Each row is a point on a landscape with many valleys, with its height.
From any point a ball rolls to the lowest of the 2 points nearest to it. It stops when none of these is lower. Distance is the straight distance between rows; heights are no part of it.
J407: [147,178,152,151,127,135,114,109,82,122,124,132,130,142,171,111,141,103,137,172,126,167,127,143,117]  height 89
J80: [152,168,138,100,163,141,118,115,128,144,104,141,166,153,127,103,137,181,148,132,94,145,142,94,165]  height 113
J103: [133,156,151,116,131,161,120,124,124,120,182,145,181,153,139,112,116,111,107,143,129,153,122,154,145]  height 76
J484: [131,143,137,83,175,130,150,144,122,146,94,128,107,121,137,120,165,131,124,93,111,150,140,114,167]  height 86
J541: [95,112,105,193,80,129,123,129,148,119,146,123,106,149,143,107,117,119,120,146,107,78,119,135,105]  height 630
J290: [162,132,148,121,132,122,88,113,86,131,118,126,109,84,129,158,155,141,142,161,167,167,133,125,103]  height 226
J769: [114,120,104,123,115,113,137,145,125,141,140,134,68,117,133,149,124,95,116,79,156,141,140,185,123]  height 210
J545: [127,149,132,161,127,112,134,108,125,121,92,109,129,149,136,114,119,131,150,141,99,105,119,109,128]  height 164
J909: [126,175,152,184,124,96,107,84,118,144,134,110,139,172,95,141,140,121,186,118,97,103,103,166,118]  height 254
J895: [114,100,108,121,97,157,110,167,162,110,165,143,131,136,143,108,121,162,106,129,142,130,142,105,128]  height 328
J585: [132,134,160,135,131,117,103,74,128,140,170,130,152,124,90,161,151,121,161,131,126,114,129,141,149]  height 900
J829: [120,111,102,103,121,138,112,157,145,134,162,141,109,130,113,121,131,204,146,84,153,143,165,141,137]  height 189
J872: [129,163,163,117,137,138,132,113,144,119,131,143,140,136,168,90,163,127,137,144,80,142,133,85,172]  height 155
J641: [98,125,117,118,102,141,126,149,164,124,183,148,118,156,142,106,134,152,128,87,131,138,157,150,164]  height 216
J789: [103,143,156,158,123,129,163,101,140,121,123,122,146,139,117,100,115,72,140,157,85,75,87,105,125]  height 396
J397: [155,135,143,128,126,115,93,94,90,144,141,132,110,102,121,166,145,127,148,151,171,156,129,167,106]  height 239
J396: [123,129,116,90,146,138,126,159,117,140,137,137,85,113,125,132,156,146,126,78,155,172,152,154,149]  height 776
J910: [122,97,113,167,85,141,91,141,128,109,128,126,93,97,159,121,155,145,113,174,132,125,132,86,98]  height 370
J172: [111,115,133,168,94,162,107,108,149,101,168,140,137,125,151,103,149,128,107,180,96,118,120,95,133]  height 346
J382: [145,153,112,143,129,129,119,145,98,130,89,114,125,147,138,123,92,139,123,148,143,134,127,147,88]  height 161
J390: [108,66,122,137,106,141,141,119,172,115,160,135,151,102,110,140,127,110,102,154,117,87,115,83,131]  height 721
J694: [123,74,88,116,123,112,150,163,164,131,90,113,150,136,110,135,91,155,112,107,131,96,128,98,115]  height 548
J461: [101,78,130,148,93,134,132,128,158,107,146,130,100,86,153,121,158,111,117,149,115,109,123,79,131]  height 742
J319: [141,149,103,147,125,112,111,150,91,129,62,109,86,121,146,128,117,139,131,130,143,138,133,124,87]  height 187
J758: [132,105,165,96,136,143,131,117,142,112,152,134,161,93,122,156,125,92,87,150,138,134,108,104,137]  height 808
J351: [129,115,99,120,104,153,111,176,143,115,153,140,123,139,134,108,103,171,110,129,157,138,145,130,99]  height 313
J546: [112,76,132,130,101,124,132,145,144,107,136,127,92,76,138,152,132,81,90,131,154,119,115,111,104]  height 326
J168: [139,160,159,101,146,142,115,116,128,126,129,141,136,125,155,106,172,149,140,131,104,163,144,98,174]  height 167
J571: [126,98,119,90,137,121,139,143,162,139,124,136,145,117,123,127,147,159,132,102,122,128,150,95,159]  height 88
J34: [123,122,151,90,155,125,154,102,138,144,149,130,146,121,88,165,138,107,130,94,131,121,135,158,173]  height 129
J775: [159,142,127,108,148,139,113,128,98,142,130,129,145,123,96,148,105,162,133,140,166,147,137,155,100]  height 128
J263: [111,137,113,119,129,120,149,154,126,128,106,129,58,106,153,117,158,91,121,71,117,152,146,121,151]  height 770
J755: [138,130,142,158,130,113,139,111,114,116,62,107,115,111,140,127,129,104,137,183,107,102,111,66,99]  height 243
J742: [145,156,114,105,153,148,134,155,120,131,96,120,153,154,115,113,90,172,115,126,132,136,129,126,118]  height 154
J915: [137,165,158,120,131,148,115,122,101,115,153,137,134,126,175,108,156,120,126,146,128,186,131,136,141]  height 72
J293: [112,79,129,129,111,98,133,108,141,135,145,123,102,84,117,160,157,127,159,112,136,113,143,117,148]  height 233
J22: [137,120,93,107,126,146,125,190,131,123,132,135,108,136,121,113,102,175,110,105,168,146,148,143,85]  height 299
J796: [102,84,118,118,96,126,122,143,160,124,176,139,100,118,128,148,131,127,119,92,156,125,145,149,138]  height 258
J940: [127,103,129,161,110,148,107,102,146,115,135,132,144,110,134,118,156,145,129,185,94,108,128,58,133]  height 317
J509: [145,150,125,145,151,101,142,124,100,121,29,97,106,125,137,131,118,119,136,136,113,122,113,100,104]  height 865
J379: [113,97,120,141,113,115,119,103,152,143,163,123,156,131,83,155,120,136,146,108,127,82,131,140,139]  height 165
J150: [94,121,101,171,104,113,149,139,165,110,122,114,134,173,140,86,101,137,137,112,83,80,112,117,134]  height 600
J202: [155,125,121,110,151,130,123,128,126,136,77,115,168,127,101,147,96,158,123,145,132,112,122,93,114]  height 188
J955: [163,142,121,133,129,117,100,130,74,140,98,127,95,96,142,150,132,124,133,156,173,163,129,151,72]  height 213
J322: [127,136,101,137,148,102,155,141,109,129,52,98,88,137,122,140,101,121,130,91,115,121,114,141,123]  height 857
J753: [132,123,100,94,146,141,140,175,114,138,113,129,101,128,110,139,111,143,104,91,168,150,140,161,109]  height 315
J74: [130,105,114,167,106,102,103,109,118,133,101,109,100,117,122,149,129,151,157,146,133,102,132,115,104]  height 321
J377: [157,174,147,105,163,152,130,130,70,134,120,134,130,132,152,121,141,119,130,141,141,192,132,164,124]  height 94
J159: [135,74,138,96,124,135,113,131,148,117,141,130,151,77,118,157,148,136,104,139,146,128,125,73,132]  height 784
J337: [137,125,120,125,115,151,113,150,138,117,120,129,146,127,138,115,119,154,110,158,131,123,133,88,117]  height 355
J559: [121,99,105,149,109,103,122,146,129,120,82,110,80,86,147,126,152,124,135,127,130,111,141,75,105]  height 412
J175: [127,106,160,115,147,106,162,83,147,141,126,131,162,100,92,138,137,92,154,145,103,97,112,90,150]  height 259
J837: [136,160,146,135,135,140,137,124,124,121,121,121,165,153,126,126,99,95,106,156,119,113,117,136,122]  height 880
J740: [123,105,153,88,130,135,121,124,135,124,171,137,131,93,121,158,146,124,111,110,156,158,133,138,153]  height 196
J972: [141,127,104,173,105,92,84,102,104,142,98,112,90,137,121,145,125,178,173,138,141,115,127,140,94]  height 300
J331: [135,103,151,85,129,143,102,141,142,112,150,144,147,88,143,128,164,149,101,129,141,158,125,72,142]  height 781
J581: [131,134,146,182,107,111,104,83,107,125,122,122,94,118,136,139,153,113,156,174,118,114,122,116,107]  height 340
J195: [120,154,125,150,125,105,140,120,109,131,101,118,68,112,151,127,138,95,146,108,116,134,135,137,133]  height 153
J832: [148,105,114,102,170,95,154,122,133,153,63,108,156,133,95,139,119,163,144,108,104,121,121,104,148]  height 240
J926: [112,103,127,121,105,157,118,135,167,111,177,143,156,131,133,123,124,137,103,138,126,117,129,106,150]  height 345
J411: [100,133,117,162,100,138,132,139,160,122,165,128,151,174,122,111,99,111,110,121,112,84,119,153,123]  height 270
J691: [152,159,137,96,182,132,134,137,84,146,71,113,104,115,122,143,146,129,124,119,140,160,134,134,135]  height 177
J354: [109,117,145,133,128,107,164,108,131,127,114,121,107,104,115,144,120,75,137,122,126,98,117,133,129]  height 347
J639: [148,133,128,99,163,117,132,139,105,139,57,111,117,102,119,143,148,143,128,122,137,136,137,97,122]  height 191
J827: [133,82,100,120,121,122,130,161,144,124,84,111,141,115,114,142,103,153,108,136,143,97,129,83,98]  height 529
J685: [103,144,119,185,95,108,107,109,138,132,150,120,115,167,135,108,134,143,163,119,102,95,127,151,128]  height 203
J169: [105,106,126,162,110,106,132,100,148,133,147,115,137,132,96,140,127,122,158,119,110,76,119,128,131]  height 192
J801: [126,163,154,117,129,155,129,127,109,116,181,149,151,150,173,103,138,105,117,126,126,181,128,169,151]  height 59
J936: [126,107,135,124,106,125,119,117,126,134,180,141,128,118,126,159,122,95,107,132,163,135,117,184,113]  height 272
J586: [159,150,133,109,141,144,117,133,85,131,139,136,137,123,133,134,121,135,127,146,163,171,131,169,97]  height 108
J51: [140,135,136,119,132,121,100,117,111,132,111,124,107,101,136,136,167,162,159,131,139,151,152,104,140]  height 228
J612: [156,140,102,135,127,118,99,158,84,134,82,121,86,105,144,130,123,142,126,142,169,152,136,138,67]  height 202
J237: [136,100,145,101,127,159,111,134,141,112,168,137,169,103,121,149,111,118,80,153,153,144,111,107,124]  height 812
J87: [143,136,161,111,152,133,131,90,153,134,144,150,186,127,119,123,141,115,136,153,85,115,122,82,173]  height 125
J826: [113,125,124,135,111,140,148,150,147,117,144,128,145,153,128,129,85,89,89,132,138,103,119,154,112]  height 310
J86: [147,143,95,115,137,147,131,184,105,121,133,138,112,139,141,104,108,161,117,116,165,167,146,162,76]  height 288
J670: [138,176,145,143,144,131,153,124,103,126,98,115,148,160,134,123,95,77,106,150,119,120,113,159,106]  height 876
J194: [98,104,123,119,110,121,148,144,152,121,158,139,82,117,135,145,127,86,111,78,146,134,139,162,142]  height 232
J355: [108,135,117,129,137,116,165,137,130,131,105,117,103,140,122,138,100,93,111,91,128,114,126,167,130]  height 840
J982: [138,177,112,141,147,135,137,138,96,135,104,114,154,189,119,111,80,139,123,124,129,133,115,190,106]  height 208
J114: [145,154,128,118,136,153,140,139,96,131,151,141,169,161,135,126,93,104,108,139,150,148,121,191,100]  height 824
J701: [150,163,140,129,153,150,108,112,115,136,147,134,208,154,87,141,91,113,121,159,138,118,114,148,120]  height 892
J226: [147,184,138,160,131,120,115,113,78,129,86,118,104,144,161,118,133,117,149,161,124,154,132,137,108]  height 107
J999: [131,96,132,128,109,126,110,147,118,113,121,124,95,77,146,152,139,99,94,145,162,137,121,111,96]  height 350
J637: [118,136,100,93,163,142,153,180,132,142,93,124,94,152,136,109,133,144,109,68,128,146,140,130,148]  height 473
J264: [99,157,154,136,136,113,160,100,132,129,133,129,105,130,135,111,147,92,159,104,94,118,128,139,165]  height 109
J562: [108,105,150,168,111,130,140,79,142,122,142,130,135,108,110,118,149,98,153,173,89,89,102,81,131]  height 695
J344: [101,149,142,110,132,141,161,139,154,121,154,140,119,153,151,104,133,100,111,92,110,142,137,149,175]  height 449
J213: [109,130,149,109,144,121,177,118,173,132,143,148,164,150,126,95,123,102,130,110,73,96,118,109,174]  height 430
J107: [136,144,109,118,133,146,155,168,97,127,127,141,115,142,163,126,105,80,92,114,154,169,126,186,97]  height 308
J16: [134,93,108,123,148,85,147,111,132,141,79,97,152,133,76,156,105,155,155,99,117,102,117,130,138]  height 268
J399: [134,93,163,105,143,112,150,93,151,137,128,134,153,85,116,136,156,105,143,155,101,118,120,69,156]  height 275
J308: [132,129,98,129,157,99,156,151,113,129,32,99,94,127,134,119,121,130,130,97,104,126,116,106,122]  height 861
J505: [146,175,154,93,165,155,145,149,96,124,106,131,134,131,160,112,143,100,97,135,126,181,125,135,139]  height 84
J776: [87,91,92,155,100,109,162,148,179,115,128,117,127,169,125,103,95,128,130,90,98,75,120,123,135]  height 585
J702: [113,136,114,101,146,129,141,155,118,140,121,130,66,115,144,128,163,112,123,63,129,166,151,144,167]  height 773
J928: [116,147,87,161,101,121,133,156,127,133,135,129,122,191,140,109,81,129,117,107,138,116,121,202,90]  height 248
J374: [119,99,133,118,116,121,143,122,142,131,156,128,132,118,101,171,102,83,100,119,158,100,119,172,116]  height 302
J606: [149,123,130,121,121,164,112,136,106,118,188,149,177,131,137,132,98,122,101,163,161,156,110,159,91]  height 818
J450: [130,133,94,116,145,126,131,171,117,129,71,114,104,138,125,119,114,172,126,97,138,136,136,124,113]  height 490
J542: [116,153,137,144,108,138,121,146,135,102,128,132,102,124,191,85,159,112,117,143,104,146,135,90,142]  height 756
J852: [104,126,143,117,141,101,163,100,151,144,141,128,126,131,119,119,154,126,166,87,94,115,141,126,184]  height 87
J759: [127,107,91,113,124,128,121,173,136,127,94,120,119,125,123,114,121,189,127,103,147,125,145,100,107]  height 499
J528: [140,94,146,126,130,133,119,105,150,122,130,134,161,94,128,131,155,127,125,179,102,117,120,49,140]  height 295
J665: [132,85,120,132,101,147,104,162,130,106,128,127,118,95,143,139,127,121,77,164,161,127,118,96,82]  height 371
J785: [118,114,123,176,96,154,107,113,142,119,180,135,159,140,115,130,118,98,95,172,119,95,104,147,101]  height 664
J446: [120,140,127,118,145,127,175,142,117,133,110,120,116,141,117,150,88,61,89,107,141,121,116,189,117]  height 834
J574: [117,111,137,171,105,111,130,106,119,119,109,117,85,97,144,130,145,101,149,161,116,102,122,94,112]  height 361
J698: [147,138,96,114,131,154,148,178,95,122,132,145,126,149,157,116,92,115,102,123,167,165,128,185,71]  height 298
J901: [161,156,159,147,130,131,98,98,86,123,111,120,138,122,131,146,136,117,137,195,137,147,123,110,106]  height 307
J579: [133,138,137,113,142,123,144,139,138,125,86,126,126,121,154,109,146,127,124,130,104,127,135,82,141]  height 184
J302: [123,183,156,147,134,133,117,90,134,134,152,132,163,169,126,103,147,132,161,133,87,122,132,126,168]  height 126
J400: [139,108,137,113,120,168,105,141,126,110,191,145,171,116,137,131,107,132,83,157,158,161,110,125,107]  height 815
J101: [110,114,120,106,110,138,116,149,155,126,164,141,114,130,139,116,149,169,135,95,137,145,158,123,159]  height 206
J205: [155,149,138,109,143,147,103,125,136,131,118,143,169,134,138,103,142,175,139,159,105,139,138,66,149]  height 127
J653: [135,128,156,133,155,100,157,81,130,138,95,117,157,126,97,134,125,103,159,150,94,96,106,91,138]  height 234
J211: [91,107,97,194,86,109,134,126,155,115,130,113,110,158,138,93,115,138,149,124,86,75,115,117,121]  height 614
J814: [114,137,112,149,138,97,162,129,118,130,84,103,104,151,105,146,80,89,121,90,126,94,101,187,110]  height 846
J246: [151,135,156,120,141,137,88,85,113,141,174,140,174,118,82,167,130,133,143,149,149,138,125,146,141]  height 898
J121: [141,97,122,117,110,124,101,150,107,122,139,133,100,80,144,157,132,113,94,141,185,155,118,142,80]  height 365
J556: [102,136,147,142,131,117,170,109,153,126,126,125,149,148,118,100,115,94,144,124,83,82,105,112,144]  height 416
J441: [110,131,117,130,111,123,128,161,144,111,112,133,84,113,180,88,169,123,127,108,110,139,146,78,143]  height 761
J460: [156,135,127,124,140,130,107,120,125,133,85,120,161,129,125,124,129,170,143,163,114,121,131,66,125]  height 148
J434: [144,159,142,96,188,131,145,116,92,159,89,109,118,140,106,152,138,136,138,109,125,147,128,149,158]  height 166
J48: [128,100,96,134,114,97,110,150,114,133,79,113,78,91,131,141,145,155,144,103,152,128,148,104,105]  height 401
J90: [144,92,121,126,111,154,95,149,128,113,126,125,145,94,125,141,125,148,95,178,154,123,121,82,93]  height 378
J12: [133,87,90,123,118,129,108,162,143,130,105,119,146,118,110,126,110,198,134,130,147,109,140,79,104]  height 510
J679: [142,171,143,103,148,165,118,126,143,126,163,153,196,159,128,102,114,138,111,143,111,140,128,119,164]  height 96
J466: [110,120,152,133,130,98,157,93,141,135,119,130,113,104,143,100,169,112,177,134,84,123,129,79,166]  height 190
J526: [150,109,150,111,138,140,119,111,129,119,121,126,166,95,111,161,120,110,105,172,138,116,113,85,124]  height 802
J359: [109,108,162,164,106,138,125,81,137,112,169,132,127,102,114,134,149,84,126,173,108,100,99,113,123]  height 685
J599: [120,158,145,142,142,108,144,100,114,130,101,115,105,133,134,124,136,108,151,118,107,125,131,135,145]  height 130
J726: [143,135,141,133,134,145,116,111,129,127,142,127,184,136,95,151,98,105,109,161,137,104,114,131,123]  height 887
J470: [98,134,141,111,129,137,172,138,178,116,153,146,143,160,141,97,119,95,111,100,93,107,127,126,168]  height 439
J561: [122,116,129,119,136,128,115,100,157,142,180,139,185,134,76,155,124,136,146,106,127,97,133,136,165]  height 139
J710: [124,101,125,158,89,143,90,138,120,108,154,133,95,93,172,121,153,125,99,169,140,151,118,110,99]  height 385
J487: [124,162,127,168,130,95,119,98,130,130,113,102,154,181,97,124,127,148,186,98,82,99,100,155,143]  height 237
J975: [133,123,125,81,143,149,117,165,125,120,166,150,110,113,131,115,152,165,116,91,162,184,149,143,132]  height 778
J334: [122,118,126,119,118,119,106,126,136,133,130,131,109,108,146,116,180,175,164,113,120,147,160,90,163]  height 217
J435: [113,94,130,123,142,88,174,106,132,144,97,110,108,96,93,157,123,98,150,103,128,100,122,129,134]  height 322
J20: [105,115,109,98,143,130,163,164,157,136,116,131,102,144,133,119,137,132,119,65,121,135,149,129,161]  height 466
J903: [139,104,121,158,98,125,81,121,112,127,116,122,94,92,140,146,151,152,138,171,147,124,134,99,94]  height 348
J219: [139,153,164,96,161,133,150,100,142,135,130,140,169,133,118,127,138,109,126,133,97,124,124,112,171]  height 142
J935: [147,155,89,136,121,133,116,159,97,132,147,144,94,144,162,97,125,170,148,119,153,173,150,179,87]  height 277
J885: [141,114,121,80,138,158,129,159,137,125,181,149,150,129,100,142,101,152,103,110,172,158,137,165,120]  height 304
J668: [116,144,115,146,119,98,141,119,112,141,118,122,63,117,134,142,127,83,137,96,132,129,133,173,126]  height 176
J766: [109,144,103,145,105,130,142,148,134,137,169,143,114,177,149,112,102,98,116,92,141,130,132,210,117]  height 269
J980: [138,108,102,117,107,117,102,162,108,130,130,141,77,87,139,141,138,129,112,115,184,157,138,148,87]  height 376
J267: [128,94,129,85,130,136,121,127,169,135,170,148,163,115,112,138,143,163,131,109,128,132,147,100,175]  height 106
J336: [151,145,152,153,131,128,110,96,106,121,94,115,140,122,130,141,135,123,139,191,117,119,121,83,113]  height 286
J539: [138,110,121,99,141,119,135,154,133,131,76,124,131,107,133,126,149,145,114,122,133,126,140,77,123]  height 204
J199: [135,105,117,82,138,149,134,176,125,125,135,136,121,112,108,148,108,130,89,106,182,156,136,156,103]  height 318
J720: [153,136,109,96,163,135,123,145,104,144,119,121,124,129,87,143,105,192,139,107,160,147,145,158,109]  height 150
J403: [153,171,113,125,164,135,126,128,100,135,89,109,158,178,96,120,82,174,138,126,122,133,114,158,119]  height 181
J746: [115,113,121,176,79,159,91,125,132,107,174,142,115,129,170,101,150,138,106,178,116,142,122,122,113]  height 366
J922: [127,133,128,163,126,106,141,119,125,117,64,108,112,127,154,103,130,124,149,158,90,107,115,70,116]  height 209
J849: [127,172,121,148,144,115,122,112,116,132,103,109,141,188,112,116,113,158,159,98,99,123,117,168,145]  height 219
J464: [130,135,107,156,139,82,140,111,101,136,65,100,83,136,105,162,101,112,146,95,128,112,108,175,109]  height 852
J932: [100,120,144,119,133,111,158,101,156,141,163,129,146,135,91,138,137,107,152,84,109,97,130,152,166]  height 105
J261: [150,167,116,123,142,153,125,154,103,125,116,127,150,157,134,105,92,161,120,146,138,149,136,143,103]  height 135
J627: [136,138,139,153,138,106,125,90,121,132,97,107,150,143,103,138,122,133,163,144,104,98,116,106,127]  height 198
J440: [133,144,119,118,143,136,154,142,108,143,127,127,145,163,110,148,83,95,99,113,154,128,120,205,106]  height 828
J502: [137,138,168,85,150,146,126,107,120,127,168,140,157,114,122,149,141,116,113,121,142,169,127,152,162]  height 183
J949: [119,186,124,180,122,108,132,121,108,121,101,109,123,182,148,97,104,107,141,126,94,116,109,166,114]  height 160
J923: [160,114,110,90,169,123,131,136,133,150,71,121,176,132,90,139,106,187,133,121,121,123,125,91,133]  height 218
J845: [122,124,142,100,136,140,127,113,160,131,175,145,173,135,106,136,131,136,128,110,122,122,137,127,175]  height 121
J882: [113,140,119,129,105,151,126,154,145,122,187,149,140,172,145,99,113,134,115,115,138,143,139,172,135]  height 235
J274: [114,114,146,169,101,135,122,102,133,118,176,131,136,123,120,139,130,75,106,167,125,98,98,153,103]  height 674
J118: [123,96,126,133,140,82,154,95,129,144,93,101,134,115,77,168,112,123,157,106,125,91,117,135,128]  height 296
J705: [119,153,148,159,112,138,96,94,139,127,178,133,150,152,128,112,154,137,154,144,98,116,134,128,157]  height 141
J611: [132,122,99,126,113,119,100,162,114,134,114,130,77,104,136,128,141,168,138,105,164,148,154,132,103]  height 388
J269: [147,137,156,160,115,119,85,78,98,132,140,128,118,116,124,153,157,128,154,182,137,135,125,123,114]  height 324
J512: [149,149,142,85,178,133,142,128,125,150,85,130,143,135,125,122,145,155,129,116,102,143,135,105,161]  height 99
J120: [136,116,144,74,142,147,107,156,125,112,152,145,132,92,134,122,162,159,103,112,160,180,133,105,131]  height 779
J518: [93,66,114,153,91,131,146,126,171,115,158,131,117,109,123,125,131,113,120,136,115,84,124,101,128]  height 732
J864: [139,156,154,76,173,148,151,154,126,129,97,140,128,125,154,110,158,109,93,114,111,162,127,107,159]  height 73
J907: [113,107,124,122,123,131,154,140,156,125,144,126,156,146,95,153,80,88,93,114,145,86,117,157,118]  height 339
J68: [107,115,112,193,83,152,122,128,145,111,157,132,130,148,138,111,114,97,91,175,111,90,107,142,88]  height 648
J251: [94,115,115,135,103,128,141,142,165,122,160,135,124,156,131,114,114,126,121,96,124,102,142,145,147]  height 238
J445: [134,185,131,177,127,110,135,116,85,125,85,110,107,161,160,111,108,83,135,150,113,132,115,158,98]  height 131
J965: [130,133,163,96,149,129,157,119,142,120,115,136,137,106,142,125,149,96,118,133,104,131,122,99,158]  height 162
J974: [145,79,124,105,125,135,99,124,136,133,141,131,154,83,95,166,133,164,129,144,157,122,138,87,126]  height 788
J662: [108,101,119,147,112,85,129,102,126,142,124,118,72,93,125,149,152,124,172,98,129,113,146,134,140]  height 251
J148: [138,91,120,97,116,143,105,146,138,126,185,145,134,106,105,152,116,161,114,119,179,150,137,150,112]  height 291
J320: [119,94,114,109,102,132,110,137,147,135,190,149,115,124,108,154,122,148,124,98,170,135,145,175,130]  height 276
J619: [129,160,102,152,128,117,127,134,105,143,117,118,126,176,123,122,90,130,132,108,136,124,117,202,100]  height 224
J676: [110,109,126,129,123,98,139,117,147,136,123,126,101,107,147,112,175,145,170,104,102,130,154,90,170]  height 207
J197: [116,98,124,97,151,99,172,126,162,153,115,128,131,121,115,122,149,139,142,87,99,125,142,106,174]  height 66
J925: [99,138,121,107,146,130,175,148,154,133,132,133,99,156,135,115,129,100,116,64,110,130,139,155,174]  height 457
J805: [108,118,147,157,103,132,109,91,150,120,183,138,131,122,135,116,171,132,152,143,97,114,133,106,163]  height 157
J515: [116,129,94,127,104,144,135,167,135,130,169,152,103,164,157,110,104,123,112,94,157,155,143,193,111]  height 253
J295: [143,135,135,128,117,148,129,124,102,127,177,147,170,149,146,135,107,86,103,150,155,144,108,192,93]  height 821
J471: [117,86,133,144,119,135,154,106,158,122,130,130,154,105,113,121,125,98,118,173,97,81,104,72,126]  height 708
J174: [122,177,159,140,132,138,133,106,137,118,141,135,146,158,157,90,144,114,138,146,85,130,129,113,163]  height 143
J201: [141,121,141,114,124,118,117,111,106,139,148,132,116,102,120,168,129,104,121,131,170,146,127,178,115]  height 255
J943: [133,138,122,147,104,129,102,125,113,134,161,139,119,136,144,123,129,137,136,143,147,142,135,168,111]  height 252
J794: [143,156,121,162,109,135,89,111,102,138,162,137,139,154,133,115,124,157,151,162,141,136,131,160,102]  height 265
J807: [113,178,121,184,108,106,111,113,115,131,129,121,110,179,147,99,127,133,161,117,98,118,124,168,127]  height 185
J958: [140,159,132,144,145,116,147,125,106,122,58,102,130,147,127,133,90,104,119,146,116,109,109,130,105]  height 870
J231: [140,143,153,95,183,121,151,92,113,158,111,117,149,134,82,164,134,124,142,103,121,124,128,151,166]  height 149
J223: [122,133,124,156,111,116,107,110,127,132,140,123,128,145,118,134,121,139,143,133,128,102,132,148,124]  height 229
J683: [139,160,104,132,160,119,126,129,102,135,80,103,124,184,102,121,103,177,156,93,111,131,110,177,142]  height 205
J262: [111,105,122,145,114,104,153,135,129,117,90,115,80,83,143,128,130,86,134,130,120,103,122,91,111]  height 389
J543: [108,127,123,136,104,119,125,145,131,114,128,133,67,98,170,112,164,105,129,104,124,147,144,106,142]  height 765
J152: [107,108,142,142,113,123,137,99,162,128,160,136,134,118,142,96,169,133,159,140,81,113,135,77,170]  height 172
J877: [109,74,87,136,114,97,160,152,176,127,104,109,142,148,115,117,95,153,130,97,110,91,122,106,133]  height 566
J921: [110,115,137,146,102,140,130,141,142,96,131,128,101,100,174,108,150,97,104,154,111,125,118,83,126]  height 750
J3: [138,150,151,133,146,129,112,86,143,136,147,140,181,147,114,119,148,143,161,147,90,114,131,91,171]  height 110
J163: [153,147,156,109,143,125,95,113,88,129,109,127,105,88,136,142,176,142,149,145,149,175,141,108,129]  height 236
J847: [152,122,137,122,134,135,97,102,121,134,126,128,158,111,100,157,125,151,138,163,141,122,133,98,125]  height 795
J661: [99,130,160,141,119,122,170,104,133,119,125,128,114,110,122,119,121,56,132,145,111,91,97,123,130]  height 368
J11: [130,142,106,106,162,127,149,159,127,135,66,114,123,154,134,108,118,163,123,96,106,134,127,118,143]  height 482
J748: [119,105,143,116,119,118,126,107,138,128,149,128,119,99,119,155,148,122,137,118,137,123,139,129,152]  height 214
J221: [149,157,116,163,119,111,85,103,96,142,120,120,124,159,116,131,115,180,171,147,136,131,129,155,99]  height 281
J291: [121,128,136,116,117,151,132,151,149,109,145,135,146,132,150,116,118,117,92,141,129,132,126,113,135]  height 335
J455: [149,138,105,133,108,135,109,135,95,132,172,152,109,126,171,118,136,141,140,142,165,169,129,179,83]  height 266
J437: [105,77,110,135,92,118,129,150,152,119,142,130,86,99,137,146,129,112,114,111,150,110,139,122,117]  height 290
J762: [147,164,123,111,140,168,118,149,128,118,153,143,177,156,132,96,100,162,114,153,129,150,135,124,129]  height 115
J360: [143,149,164,74,163,146,121,116,120,132,143,143,145,109,129,133,165,140,124,120,127,175,134,121,173]  height 174
J289: [154,155,147,103,161,150,105,99,120,140,162,142,197,134,81,152,112,136,133,140,145,139,128,146,147]  height 896
J340: [132,139,129,112,126,149,135,163,118,116,132,135,132,133,155,118,115,108,94,133,151,160,128,145,113]  height 320
J498: [141,112,100,98,144,129,116,158,121,139,125,128,105,113,95,139,125,204,142,89,165,144,156,143,112]  height 168

For each start below, name the point where the ball stops.
J194 | J197
J639 | J197
J909 | J801
J662 | J302
J390 | J864
J344 | J864
J293 | J302
J710 | J545
J685 | J801
J331 | J864
J440 | J864
J559 | J545

Call two points neighbours if one is among the 2 nearest of the other. Go from one point of each pair to the other, from neighbour to neighbour, staying as low as possible. Name the highest point that can't be avoided.
J197 / J290 | J223
J545 / J302 | J710
J261 / J864 | J766
J302 / J197 | J539
